Points on a hilly landscape, in no order, each with its height.
A ball rolls from a point to whichever of its 2 nearest points has the largest drop for the distance, and stops where none of them is lower. Distance is the straight distance between rows; heights are no part of it.
moz: -8 0 -8 -2 -14 -13 16 -2 -2 1 -6 9 10 0 -5 3 -12 -1 0 -10 -10 -8 0 3 1
 -2 0 1 11 -2 0 6 8 7 0 -9 0 4 -1 -6 -5 15 -16 -13 2 -14 21 -3 -12 -11
 -2 -7 12 0 4  height 518
zun: 1 -6 -2 4 12 0 -5 -2 -2 5 2 -6 -8 3 3 3 3 3 -3 14 10 -7 -5 -4 -1 -10 -1
 17 -17 -3 -2 -3 -10 2 -3 5 14 -2 -8 1 6 -10 5 -2 8 16 -11 9 -6 1 -4 14
 -4 3 -7  height 451
Kal: 14 11 -11 -9 11 10 1 12 7 -10 -14 2 -1 0 25 4 8 14 -2 17 5 9 10 5 6 16
 -1 -1 -19 6 15 17 -3 3 -17 10 -4 -3 10 -26 -5 -4 -3 -19 -22 17 5 9 5 3
 8 -2 -11 6 5  height 566
Kenu: 1 9 4 -1 -17 7 -9 -15 -1 10 1 1 9 1 7 -1 1 -6 -3 -17 -1 -1 -6 -12 4 -16
 -17 4 -6 -3 10 -15 7 -4 4 -7 0 -3 -7 12 4 3 -7 18 -9 12 -11 9 -8 -6 0
 -27 16 4 5  height 644
divo: -13 -6 9 -1 -1 -8 7 7 11 -11 7 8 -1 -6 -24 0 -3 -16 11 -6 -6 6 2 13 -5
 18 18 -6 23 -1 -26 -1 6 7 9 5 -7 -2 0 0 -7 7 2 -6 2 -17 13 -3 1 3 -12
 11 -15 -5 2  height 167
ref: -5 -4 -24 -6 -16 0 5 -10 -15 0 -3 1 3 9 7 25 9 8 -8 7 -2 17 0 -3 7 -9
 -10 15 -17 12 8 1 0 6 -3 9 6 -15 -4 -12 5 -10 -17 1 0 11 -14 -4 -18 6
 13 -10 18 -9 6  height 220
semo: 11 -8 12 2 -19 24 4 -9 -17 3 13 5 2 17 -4 -13 -3 12 11 -20 7 3 -14 0 -22
 7 2 6 5 4 -4 -15 1 -7 -9 -15 4 -6 -15 5 4 1 16 13 2 -9 -3 -9 0 -13 0
 -13 12 -11 2  height 623
dopor: -11 -9 3 1 -4 -8 -23 -15 -1 6 14 -11 -9 9 -1 19 -1 -9 -3 5 -1 -6 -3 -10
 -10 -26 -16 21 -20 -1 -2 -15 -5 -1 -7 12 18 -13 -1 6 10 -8 7 13 3 15
 -37 12 -15 -7 2 4 5 12 3  height 437
Zup: 7 0 -9 11 -2 1 -5 -5 3 7 4 -17 -1 -4 1 4 6 2 -4 19 -3 -6 -6 -8 0 -19 -8
 5 -7 0 14 -1 -6 2 -3 -5 12 -1 0 3 7 -6 -3 1 16 1 -9 5 9 6 5 0 4 1 -13  height 455
Kiro: -1 3 5 5 18 -5 -1 3 -1 6 -4 -1 -7 3 -6 -10 -7 -5 -3 5 5 -2 8 -5 19 6 9
 -7 7 2 -17 10 -5 -6 7 5 -12 9 4 11 1 -5 -5 -1 3 -3 0 0 6 16 6 8 -8 -4 6  height 154
Bis: -1 -8 9 4 8 1 -2 -8 -10 6 9 7 -4 10 -6 -4 -7 -2 -3 -4 11 -7 -12 -4 -13 0
 3 18 -9 -5 -9 -12 0 -3 2 0 8 -4 -13 6 3 -2 14 11 7 16 -8 4 -1 -6 -11 9
 1 0 -4  height 407
Mas: 12 -6 -3 -5 -16 15 10 9 -20 -4 10 -2 -1 6 8 -4 15 22 9 -17 -1 1 -9 7 -16
 -5 5 11 -6 1 5 -11 0 -7 -7 -12 0 -1 -9 2 3 3 12 0 9 3 4 -15 -3 -9 -2 -2
 16 -12 -4  height 616
Tazok: 19 12 -17 -11 -7 5 -15 -12 18 9 -1 -16 3 2 18 -1 1 15 -7 12 -3 4 6 1 7
 -29 -12 -5 -19 -4 28 -4 1 6 1 0 6 -12 1 -6 16 -18 -16 4 4 1 0 12 6 12 6
 -11 13 8 -7  height 541
sas: 6 -2 -15 -4 0 -3 12 -14 -11 2 -8 3 -1 6 5 -2 -10 9 -7 6 0 9 -4 -8 12 3
 -10 -7 -1 5 25 15 8 0 7 -8 -2 1 -6 -5 2 -4 -18 1 9 4 9 -6 6 3 12 -10 12
 -12 -2  height 698
Vele: 6 5 9 0 2 -5 -13 3 14 14 2 -12 3 0 0 -10 -5 -13 -4 1 7 -19 -5 0 3 -34 5
 8 -5 -14 1 -14 -4 1 6 0 15 3 -3 12 5 -5 7 12 7 5 8 7 3 3 -13 8 7 9 -8  height 513
voru: 4 -2 15 3 27 -2 -18 3 20 -6 7 -5 -5 -5 -4 -2 2 -15 -1 4 4 -19 -1 -8 12 6
 0 0 -2 -10 -13 -8 -6 -3 5 14 4 5 4 21 6 -5 2 -8 -4 3 -15 17 2 14 -4 13
 -22 17 2  height 103
fevig: -5 4 3 -5 -5 -9 -17 4 5 4 9 -16 -2 2 5 11 13 -7 1 -2 -5 -10 4 -7 -2 -34
 -16 11 -16 -4 3 -15 -8 -5 3 6 12 -5 6 13 6 -1 -2 7 4 15 -21 8 -15 -1 -5
 -1 8 10 3  height 381
Bamin: -12 -1 12 -6 26 -12 -17 -4 6 -6 13 -1 -11 12 -12 13 0 -9 -3 -2 3 -12 0
 -9 10 15 0 -4 -3 -1 -29 -4 -4 -5 10 14 -2 -3 1 24 8 -7 -5 -6 -1 2 -25
 14 -9 16 2 5 -20 18 8  height 52
Puf: -6 -3 -1 -18 11 -7 1 6 -17 -9 4 2 -10 10 -6 6 5 1 -5 -16 9 2 -3 4 -5 1
 -5 13 -19 4 -6 -7 -1 -11 5 6 3 -5 -5 0 1 4 -5 -9 0 26 -8 -7 -26 -4 -16
 6 4 5 5  height 601
Vez: 4 -4 7 -9 -22 1 -1 -11 -18 6 12 6 -7 4 -4 -7 -4 -8 4 -24 -6 -6 -11 -4 -4
 -9 -8 6 2 1 5 -12 9 -9 4 -4 6 -6 -7 19 3 -1 -8 8 12 3 -8 -11 -10 -14 -5
 -17 23 -4 9  height 633
Kezib: -10 -7 9 -12 17 3 2 3 5 -27 5 6 -10 -9 -19 7 9 -13 8 -4 11 5 -1 6 -8 26
 10 3 -6 -8 -21 -10 8 -10 6 6 -11 0 -9 -6 3 0 9 -8 -7 6 5 -4 -14 12 -17
 15 -14 -6 0  height 452
Luvud: 11 6 11 10 15 14 -8 9 11 9 -6 -3 -2 -10 20 -13 4 3 1 11 13 -8 7 -5 10 -1
 6 0 -11 -8 1 0 -9 -4 -8 9 -6 9 2 1 4 -7 14 7 -10 13 -4 11 14 4 1 7 -10
 6 -6  height 277
Tetop: 9 8 -4 -6 -2 2 11 21 -8 -10 -4 -4 5 -8 11 2 26 17 0 -7 -3 0 1 5 -3 -8 3
 6 -11 -3 9 -3 1 -4 -2 -9 -2 6 1 1 -4 6 1 -7 2 14 7 -7 -6 -6 -7 2 9 1 -5  height 602
Lizun: 7 7 20 7 14 8 -2 5 13 -4 -5 3 -5 -25 7 -15 6 -19 3 3 8 -2 13 1 10 16 7
 -18 8 -6 1 1 5 -8 5 17 -10 14 15 4 -8 6 9 -1 -13 -3 -1 -1 20 12 8 13
 -13 6 5  height 635
Sif: -9 -7 -14 -13 6 -14 1 -6 -17 -5 -2 -2 -12 16 -4 23 2 5 -3 12 6 14 -3 -3
 10 5 -7 5 -13 14 5 10 -2 7 5 8 7 -4 -3 -7 5 -7 -18 -8 11 15 -14 -7 -25
 7 0 10 4 -5 6  height 184
Sovu: 12 -2 -5 1 15 -10 -5 -2 0 1 -12 -6 -9 2 9 -6 -5 -1 -3 17 5 10 16 4 14 13
 2 -20 -1 10 18 38 1 -1 -1 7 -15 6 17 -22 -10 2 -10 -10 -6 0 8 -1 18 13
 26 2 -8 -6 15  height 284
zatuz: -5 1 18 0 -8 21 5 6 3 1 -8 12 0 -15 3 -21 -4 -4 8 -12 1 13 10 11 -6 12
 14 -16 27 1 -2 1 -3 0 0 3 -13 9 3 -1 -2 -3 22 12 -6 -24 21 -13 7 -8 -1
 6 -2 -13 3  height 456
Ton: -10 -7 1 4 -19 -13 -2 8 4 8 8 -5 10 -3 -2 5 2 -11 2 -4 -1 -12 -8 5 -6
 -15 5 11 1 -3 -18 -6 -8 3 3 -4 10 -7 1 6 -13 16 3 2 3 -1 -4 6 -9 -9 -8
 -8 6 8 -6  height 317
lolu: 6 -3 -8 8 -1 14 11 -14 -11 3 -1 4 3 0 0 -6 -12 7 -5 10 5 5 -15 -9 -4 9
 -9 -6 2 -1 22 5 9 0 -2 -12 4 3 -9 -3 2 -3 3 5 6 1 6 -1 21 0 9 -5 3 -10
 -12  height 692
vuruk: 16 9 -19 -2 -13 -5 12 1 6 -9 -12 -3 14 -12 15 13 7 12 -16 10 -14 -8 6 5
 -4 -13 -1 -3 -2 -3 29 -3 13 1 -14 -7 4 11 6 -20 0 9 -6 -12 -7 -10 21 0
 11 -6 14 -10 14 8 -7  height 357
vig: -2 0 0 -6 15 -17 1 -6 10 1 -5 4 0 -6 -9 -3 -6 -18 -5 -1 6 -5 -1 1 13 5 3
 1 4 -2 -10 7 5 6 12 6 4 4 -2 6 -4 2 -17 -17 0 5 4 11 -11 9 -1 11 -6 12
 4  height 271
Seku: -4 -4 3 19 4 -7 -5 1 2 8 9 -8 3 -3 -17 1 -4 -11 -11 5 -11 -11 -6 -7 7 -6
 -1 -4 20 0 -12 -5 -4 -1 12 7 11 3 9 17 0 3 -1 5 19 -16 -10 -4 16 6 1 9
 -7 4 -5  height 355
Kur: 4 4 6 16 7 11 -6 7 1 18 0 -9 4 4 15 -7 2 15 -6 14 3 -6 5 -13 5 -4 -3 -3
 -4 2 -1 3 -14 -7 -12 0 -8 8 6 9 3 -2 13 12 -8 -3 -14 7 19 7 12 -9 -6 0
 -6  height 202
rap: -5 -15 4 -10 -11 0 9 1 -6 -8 15 18 -4 16 -13 -1 -18 4 18 -21 -2 -7 -17
 14 -25 12 9 15 5 -1 -11 -11 10 2 -3 3 2 -10 -10 -14 2 1 14 -2 2 -4 7
 -11 -15 -17 -19 9 0 -7 0  height 400
duso: -4 -2 -20 7 -5 -19 15 -3 3 -2 -18 2 14 -4 1 10 -9 0 -10 12 -7 -2 9 0 3
 -3 3 -2 5 4 4 18 5 8 -8 0 3 4 5 -22 -5 10 -17 -16 2 -14 22 3 -5 -5 13
 -2 7 3 4  height 559
Rirob: 7 -2 -11 -10 10 9 -14 4 -7 5 2 2 -6 19 21 6 3 26 2 3 9 10 4 -11 14 1 -17
 2 -26 -4 12 4 -16 6 0 4 1 -18 -5 1 9 -15 -14 5 -11 23 -20 7 5 2 2 -6 1
 -1 1  height 570
Giz: 7 3 -2 17 -6 2 -8 -6 8 9 10 -21 5 -10 -10 -4 2 -7 -7 6 -8 -11 -5 -9 2
 -21 -7 -8 8 -5 10 -8 0 -2 5 -9 11 2 6 12 3 5 3 7 16 -17 -3 -5 20 4 1 -3
 4 1 -13  height 420
Zile: -11 -5 8 -14 -3 -13 -2 -1 -24 -1 11 6 -16 13 -11 4 -4 -8 3 -17 -4 2 -5
 -3 -5 -1 -8 1 -1 7 -10 -8 4 -12 11 6 -1 -4 -3 16 3 -1 -10 3 12 12 -17
 -10 -19 -6 -6 3 10 -2 9  height 620
zata: -2 10 -14 3 -3 -8 5 -4 16 9 -16 -2 14 -7 11 1 -3 -1 -9 10 -5 -1 8 0 6 -8
 -5 2 -6 4 -3 15 -3 9 -7 3 6 -3 9 -14 -7 5 -15 -13 -11 -1 0 19 -9 0 7
 -11 0 18 3  height 603
zal: 5 -1 7 15 17 -7 -13 9 17 3 2 -16 -6 -7 -7 -6 3 -12 -2 18 -5 -20 3 -7 12
 -13 -1 -1 3 -8 -1 -3 -8 -1 2 12 15 7 10 17 3 -9 3 -4 8 -8 -10 4 12 13 1
 19 -16 10 -4  height 269
fadu: -16 0 5 1 -8 4 5 -16 -5 5 5 16 6 17 -19 4 -11 1 4 -8 3 5 -10 1 -25 17 -3
 3 7 4 -15 -8 9 1 -4 -16 -8 -11 -11 -5 -1 8 10 14 -11 -3 -2 6 -9 -11 -11
 -15 -3 1 -1  height 313
malek: -12 3 4 -5 3 8 7 4 0 -6 -13 7 -5 -4 -5 -9 0 -1 8 2 11 15 14 7 -5 11 15
 -7 -3 1 -19 4 0 -6 -5 -6 -21 8 -4 -14 -3 0 13 -4 -17 -1 19 -2 -9 2 -9 6
 -11 -11 4  height 522
Vibuz: 18 5 -16 -2 -7 1 1 -12 9 20 -12 -9 9 -1 21 -9 -4 10 -19 7 2 2 5 -1 14
 -20 3 -3 -9 5 14 9 -3 4 -2 -1 -3 1 0 -9 4 -7 -11 4 -1 -2 9 10 12 8 15
 -16 13 5 -5  height 521
temem: 9 -1 2 5 4 2 11 21 -7 -7 0 -5 -2 -11 6 -4 22 10 5 3 -2 4 5 5 1 2 10 -1
 -2 -2 4 2 -4 -3 -2 -1 -9 10 2 4 -3 0 12 -5 8 2 7 -15 5 2 0 14 3 -16 -5  height 585
zudeg: -1 -12 -1 7 -16 -1 14 14 9 -8 11 2 5 -9 -3 2 -4 -2 17 -14 -7 -1 -10 12
 -4 4 14 8 20 -3 -2 -1 -5 9 6 5 10 -1 2 -5 -7 6 15 -4 14 -21 15 -16 5 -7
 -3 13 -2 -17 -6  height 498
Feg: -8 6 3 0 10 -5 4 -3 -3 -14 -3 5 -6 2 -21 -2 -8 -9 4 10 -9 17 4 3 -5 21
 -4 -26 20 9 -6 11 11 -4 10 -9 -16 5 2 -6 -5 -1 -7 -4 -2 -6 3 0 16 10 2
 0 -19 -5 3  height 127
geve: 1 -8 -21 -9 -8 -1 -12 -8 -2 4 -2 -8 -6 8 13 24 11 7 -7 14 -7 11 2 0 8
 -22 -12 19 -24 11 8 -2 -10 15 -1 18 22 -15 -2 -9 11 -20 -17 0 7 12 -23
 5 -20 6 8 -2 10 4 5  height 256
Loluv: -2 4 19 6 23 15 -6 -4 8 1 -7 10 1 -9 9 -13 -6 -5 2 -3 23 -3 -2 -5 5 16 8
 4 -6 -11 -9 -7 -1 -4 -3 8 -12 6 -7 0 3 -7 16 14 -15 18 -1 11 7 2 -7 6
 -14 4 -2  height 337
vavi: -12 6 4 1 -4 -5 2 10 -3 11 -4 -3 4 3 0 -6 2 0 -1 -9 6 -2 8 2 1 -10 12 5
 -4 1 -32 4 -12 -5 -4 -3 -9 1 1 7 -9 12 5 5 -4 2 -1 5 -13 -1 -5 -7 5 2 5  height 207
Firat: -3 1 5 20 15 -4 -4 0 7 6 -2 -4 4 -8 -15 -9 -9 -15 -12 8 -7 -2 5 0 10 9 8
 -15 26 2 -16 11 -3 -4 6 8 -7 8 16 6 -6 1 -2 3 4 -18 -4 -2 21 14 13 8
 -15 5 3  height 257
rekud: 0 8 1 -2 -3 -2 14 9 3 -7 -6 14 12 -6 1 2 0 3 2 -8 -15 -11 1 0 -5 3 -9 -4
 8 -9 14 -2 17 6 -2 -8 1 10 3 -3 -5 21 -7 -13 -12 -1 20 0 -5 -14 -11 -7
 9 8 2  height 477
Ruz: -4 4 12 10 -2 8 0 8 -11 15 1 -3 6 11 7 -9 3 12 -3 -7 6 -4 7 -8 -4 -7 6 5
 0 4 -23 -7 -13 -10 -8 -6 -10 6 -2 15 1 5 19 19 -4 -6 -8 0 2 0 2 -11 6
 -4 1  height 110
memim: -8 -1 17 -8 16 2 -1 1 -4 -10 9 11 -13 10 -21 -5 -3 -8 4 -6 7 6 0 0 -6 19
 11 -4 4 -2 -26 -11 5 -11 10 6 -13 0 -13 9 5 -8 9 9 -1 6 1 0 1 10 -16 7
 -15 -4 4  height 422
Vip: -2 4 -7 -2 8 -2 10 7 2 -11 -16 4 0 -3 5 1 4 1 2 15 8 10 9 3 2 15 5 -3 -7
 3 1 16 2 -1 -10 1 -12 5 4 -19 -5 1 0 -15 -12 7 13 1 -6 6 2 6 -7 -6 3  height 542
zuk: -18 6 -16 -8 -16 -7 9 -8 -15 -1 -9 6 -2 16 -10 11 -5 7 3 3 1 18 8 -2 -6
 0 -1 1 -7 12 -12 6 4 0 -4 -12 -12 -8 -4 -17 -1 2 -10 -1 -6 -2 2 -4 -24
 -2 -4 -9 4 -9 8  height 276
sosi: 4 0 4 13 -4 12 9 -7 4 7 -6 8 9 -21 4 -10 -12 -10 -6 4 2 -2 -6 2 -4 8 4
 -9 15 -4 17 2 10 2 -3 0 0 9 2 -7 -3 0 13 4 0 -9 16 -2 21 -6 5 3 -2 -4
 -11  height 679
rik: -1 -5 13 16 3 0 0 10 18 -2 -1 1 4 -27 -4 -13 7 -25 3 3 2 -7 6 5 12 3 14
 -5 14 -15 -5 -8 -5 2 9 16 6 5 12 10 -10 1 10 4 -2 -10 7 -8 18 4 -2 19
 -9 5 -4  height 598
Ratan: -4 3 6 2 -11 6 3 -7 -3 4 3 1 4 -6 -12 -12 -7 1 1 -17 -15 6 1 5 -4 8 -4
 -17 32 10 -1 8 4 -1 6 -17 -7 4 5 7 -3 10 -5 2 9 -30 9 -12 5 -8 7 -18 4
 -10 7  height 641
mepe: 5 3 -7 9 -7 -4 4 -8 5 20 -12 -7 12 -8 4 -13 -10 -6 -16 -3 3 -5 -1 0 13
 -15 9 -2 10 2 -4 9 -4 2 -1 -8 -1 9 1 1 -5 3 -6 6 5 -14 11 1 6 1 10 -10
 9 2 -3  height 489
farov: -9 -2 5 -1 0 -8 8 -2 4 -20 -5 8 0 -8 -20 -5 -8 -14 11 1 -15 14 12 11 -6
 17 10 -19 27 5 -3 8 14 5 7 -5 -17 8 7 -15 -4 3 -4 -13 -2 -25 25 -9 10 1
 0 10 -17 -10 9  height 53
Rela: 13 1 -1 1 -12 12 12 0 1 -3 -4 4 4 -21 10 -7 0 8 -4 -9 -11 -5 0 8 -5 4 7
 -15 16 -3 32 3 16 -2 -6 -10 -1 14 -1 -10 -4 9 12 -6 1 -25 25 -13 15 -15
 11 -5 10 -8 -7  height 662
tuv: 19 -2 1 1 23 -7 -7 5 5 -8 -1 -5 -14 -5 7 -6 3 -3 2 15 3 2 7 -3 19 17 -4
 -15 -6 -1 21 19 0 -1 3 9 -6 5 12 -1 -3 -6 -9 -14 0 8 -5 -1 20 14 16 13
 -14 -3 4  height 236
Gez: 22 9 -18 -4 -2 2 6 -1 2 -14 -7 -7 4 -7 14 10 13 17 -9 20 -10 1 -2 0 -1
 -8 -7 -2 -16 -4 44 4 13 5 -10 -7 5 4 7 -17 3 -6 -5 -10 1 6 8 -1 16 4 8
 -1 7 6 -12  height 316
nogi: -10 4 -2 -11 21 -6 -13 -4 3 -7 6 0 -16 13 -7 13 3 1 1 1 13 2 4 -8 7 17
 -10 0 -14 1 -19 5 -9 -5 3 6 -6 -11 -3 5 4 -4 -10 -6 -8 14 -24 11 -19 10
 -1 0 -18 9 7  height 109
Leg: 2 5 -7 -14 15 5 -8 10 -9 -4 2 -3 -4 13 11 7 13 18 -3 -8 10 6 7 -5 6 -3
 -13 13 -29 2 2 -5 -14 -5 4 7 1 -13 -1 -1 5 -4 -8 -3 -10 33 -18 1 -16 1
 -8 -3 1 6 6  height 583
det: 12 -3 -4 -1 -12 4 12 0 -4 -8 5 -2 1 -8 -1 -6 2 14 6 -17 -16 0 -5 8 -1 4
 3 -7 19 5 20 7 8 -1 2 -17 0 6 1 0 -2 5 0 -8 16 -26 17 -22 5 -11 5 -8 12
 -17 0  height 652
torer: -12 10 -2 -3 5 6 5 -15 -5 4 -9 16 5 19 -4 0 -13 9 0 1 14 11 -3 -5 -10 16
 -11 0 -4 2 -6 3 6 -2 -6 -15 -8 -7 -11 -11 -2 1 3 12 -22 12 -2 12 -6 -4
 -3 -16 -5 2 -1  height 280
rar: 5 -11 -3 13 -6 -6 3 11 9 -5 3 -9 2 -22 -5 -2 6 -12 4 5 -3 -8 -4 5 4 -12
 14 3 8 -12 9 -5 -4 7 10 4 17 2 3 3 -4 -3 11 -2 20 -14 12 -16 15 -1 -1
 25 0 -8 -13  height 547
Gapiv: 16 4 -14 -9 3 15 -25 -6 9 5 2 -7 -1 11 24 1 1 21 -2 13 3 5 5 -3 2 -14
 -18 5 -26 -6 21 -6 -12 13 -3 2 12 -26 -4 -6 17 -25 -12 6 -5 15 -13 18 6
 1 -2 -5 -1 10 -2  height 558
dobut: -2 -9 -3 5 14 -15 -14 2 2 7 2 -20 -13 8 1 9 4 0 -1 19 -8 -13 8 -11 18
 -15 -8 2 -5 4 2 6 -15 3 4 15 12 6 8 17 9 -11 -15 -8 15 -7 -23 1 -7 12 9
 12 -10 8 3  height 382
garep: 0 17 2 2 -4 0 -5 0 13 8 -6 -1 13 -6 10 -2 6 0 -3 -4 -3 -1 4 -7 3 -8 -15
 -4 -3 0 6 2 1 0 2 -7 -2 -1 8 2 -4 13 -7 0 -16 10 -8 18 -4 -5 -3 -18 2
 18 -1  height 636
gen: 5 1 12 5 -12 17 2 -7 -8 6 7 6 4 4 -8 -14 -6 4 2 -13 -3 4 -9 -3 -10 11 -4
 -10 21 6 -4 -5 0 -4 0 -12 -2 3 -6 14 2 4 10 15 5 -17 3 -6 9 -8 -2 -17 5
 -9 2  height 631
ges: -8 0 -11 1 -9 4 5 -13 -14 11 -1 3 3 15 3 8 -1 9 -3 5 10 12 0 -6 -3 -2 -7
 11 -13 9 -7 1 -6 -3 -7 -5 -4 -10 -8 -7 1 -3 -6 10 -5 10 -14 4 -10 4 9
 -13 11 -6 0  height 247
soge: 1 2 -9 -10 1 -6 -18 4 12 -1 1 -22 -6 3 8 18 16 0 3 12 -9 0 5 5 -1 -31
 -17 14 -20 2 9 -7 -13 9 -3 8 25 -10 4 1 9 -15 -11 -3 6 10 -18 10 -21 4
 -3 6 3 15 2  height 315
pezan: -3 -1 27 0 -3 24 0 4 3 1 2 17 -1 0 -11 -19 -8 -4 10 -17 4 13 2 7 -12 19
 17 -3 28 -3 -17 -13 -3 1 0 6 -9 2 -7 6 5 -9 23 25 -6 -14 12 -5 9 -9 -16
 1 -10 -9 7  height 427
Dinol: 3 5 9 12 0 -5 -5 -2 9 19 -9 -2 8 -6 -2 -17 -16 -16 -15 -8 5 -15 -10 -1
 13 -12 14 2 15 -8 -10 -5 -4 7 3 -3 4 11 2 13 -4 -4 3 16 1 -6 9 2 10 3
 -4 -1 0 6 -4  height 435
Fike: -11 -11 11 8 -6 -6 0 9 14 6 6 7 10 -6 -13 -2 -6 -20 3 -9 -2 -10 -12 9 -3
 6 16 5 18 -8 -21 -6 0 15 6 2 6 -3 3 10 -14 14 11 5 -1 -9 11 7 4 -6 -15
 -1 -7 5 -6  height 305
kiruv: -6 -10 -7 -12 13 -19 6 -7 -6 -11 -7 5 -9 5 -14 14 -4 -9 -1 6 9 4 -4 4 9
 11 7 1 -1 7 -4 8 8 4 10 5 3 6 -8 -5 2 -4 -16 -19 12 4 8 -3 -20 8 -4 22
 -4 -3 5  height 237
mari: -14 2 0 8 5 -3 1 -8 -12 -4 8 2 -5 9 -18 10 -5 -2 4 9 -6 12 -6 -8 -5 16
 -14 -15 13 8 -6 4 3 -4 10 -6 -6 -4 0 9 1 -2 -9 10 10 -3 -19 1 10 8 6 -5
 -9 -5 -2  height 175
zutak: -7 1 -11 -5 -33 7 12 -10 -13 -4 5 8 12 5 7 14 3 4 3 -19 -7 -2 -4 3 -11
 -7 -8 14 -4 2 4 -14 9 -3 -12 -9 2 -10 -7 -5 1 11 -7 -2 -9 1 2 -5 -17
 -14 0 -21 21 -2 5  height 319
rakap: 4 5 -11 4 -19 -6 6 6 13 -1 -4 -12 17 -16 7 9 12 2 -4 6 -11 -11 1 7 -7
 -21 -2 1 3 -4 13 -4 3 3 -7 -13 10 4 5 -5 -8 15 -4 -10 -2 -11 12 3 6 -6
 5 -11 10 10 -13  height 410
Rameb: -11 2 4 -4 -13 11 14 9 1 -3 -14 15 8 -10 8 -6 -6 3 10 -10 0 3 9 11 -11 4
 15 -8 12 -2 -5 6 1 4 -13 -5 -13 11 -1 -15 -5 7 18 -7 -13 -17 31 -4 -6
 -13 1 4 1 -9 1  height 491
kozu: 12 -3 -2 -11 26 -6 -19 6 4 -12 7 -7 -16 4 8 6 4 5 6 8 5 -1 6 -10 18 18
 -14 -7 -13 -5 7 8 -12 1 2 7 2 -3 4 13 5 -9 -17 -19 -3 11 -20 9 0 13 3
 10 -20 6 5  height 178
sofo: -10 -14 13 -5 -1 -3 -1 -8 -7 -1 18 15 -3 17 -20 0 -8 -3 5 -17 3 -3 -15 7
 -28 14 4 13 0 1 -18 -14 11 -1 3 1 0 -17 -10 1 -2 8 15 10 3 9 -8 -2 -10
 -19 -19 4 1 5 -2  height 358
ribim: -19 -10 -5 -5 -22 -18 1 2 -8 -4 12 5 3 7 -4 23 -3 -4 6 -10 -3 -6 -11 9
 -16 -4 1 17 -5 4 -15 -8 4 3 -6 2 9 -16 0 -9 -9 17 1 -5 2 3 -12 -6 -25
 -18 -9 0 12 4 -4  height 378
losem: -1 5 28 2 17 13 -5 1 0 0 -1 15 -2 2 -7 -17 -6 -7 0 -14 8 -3 -6 -4 0 17
 11 -1 8 -7 -15 -14 6 -6 8 7 -8 7 -9 17 4 -7 14 21 -5 10 6 4 12 -1 -15 0
 -9 3 5  height 384
miref: -3 -19 1 -3 -17 -5 7 12 -1 -5 17 7 1 2 2 2 -13 -3 15 -17 0 -12 -20 13
 -12 -4 18 20 4 -4 -10 -9 -1 6 1 7 16 -7 -7 -8 -7 4 18 -5 12 -3 8 -11 -6
 -15 -11 14 2 -7 -9  height 448
lak: -13 7 -8 -7 -26 10 7 -4 -21 -6 -2 1 2 9 -2 8 8 11 11 -9 -5 20 6 0 -13 0
 -11 -5 1 12 -1 0 2 -6 -11 -21 -13 -5 -3 -5 -2 8 -1 2 -10 -8 -1 -12 -16
 -5 6 -22 10 -18 8  height 295
megu: 9 4 -1 0 4 -1 9 14 -6 -10 -15 -2 -1 -11 14 -3 18 9 1 9 -2 14 16 9 2 6 12
 -14 -2 6 17 20 3 -3 -10 -4 -20 15 10 -15 -10 6 10 -10 -7 -2 20 -14 8 2
 15 7 5 -13 3  height 564
Gug: 23 7 -7 0 12 -3 -8 5 3 -3 1 -15 -10 -5 11 -1 10 12 0 18 -7 2 2 -6 11 -1
 -11 -14 -13 -3 38 14 2 4 1 -3 1 3 11 -2 -2 -5 -8 -7 5 8 -10 0 23 8 11 2
 -3 1 -7  height 279

Where does a ball stop that starts at each point below?
sosi | Ruz
Vez | Dinol
pezan | Ruz
zata | tuv
Tetop | Ruz
memim | Ruz
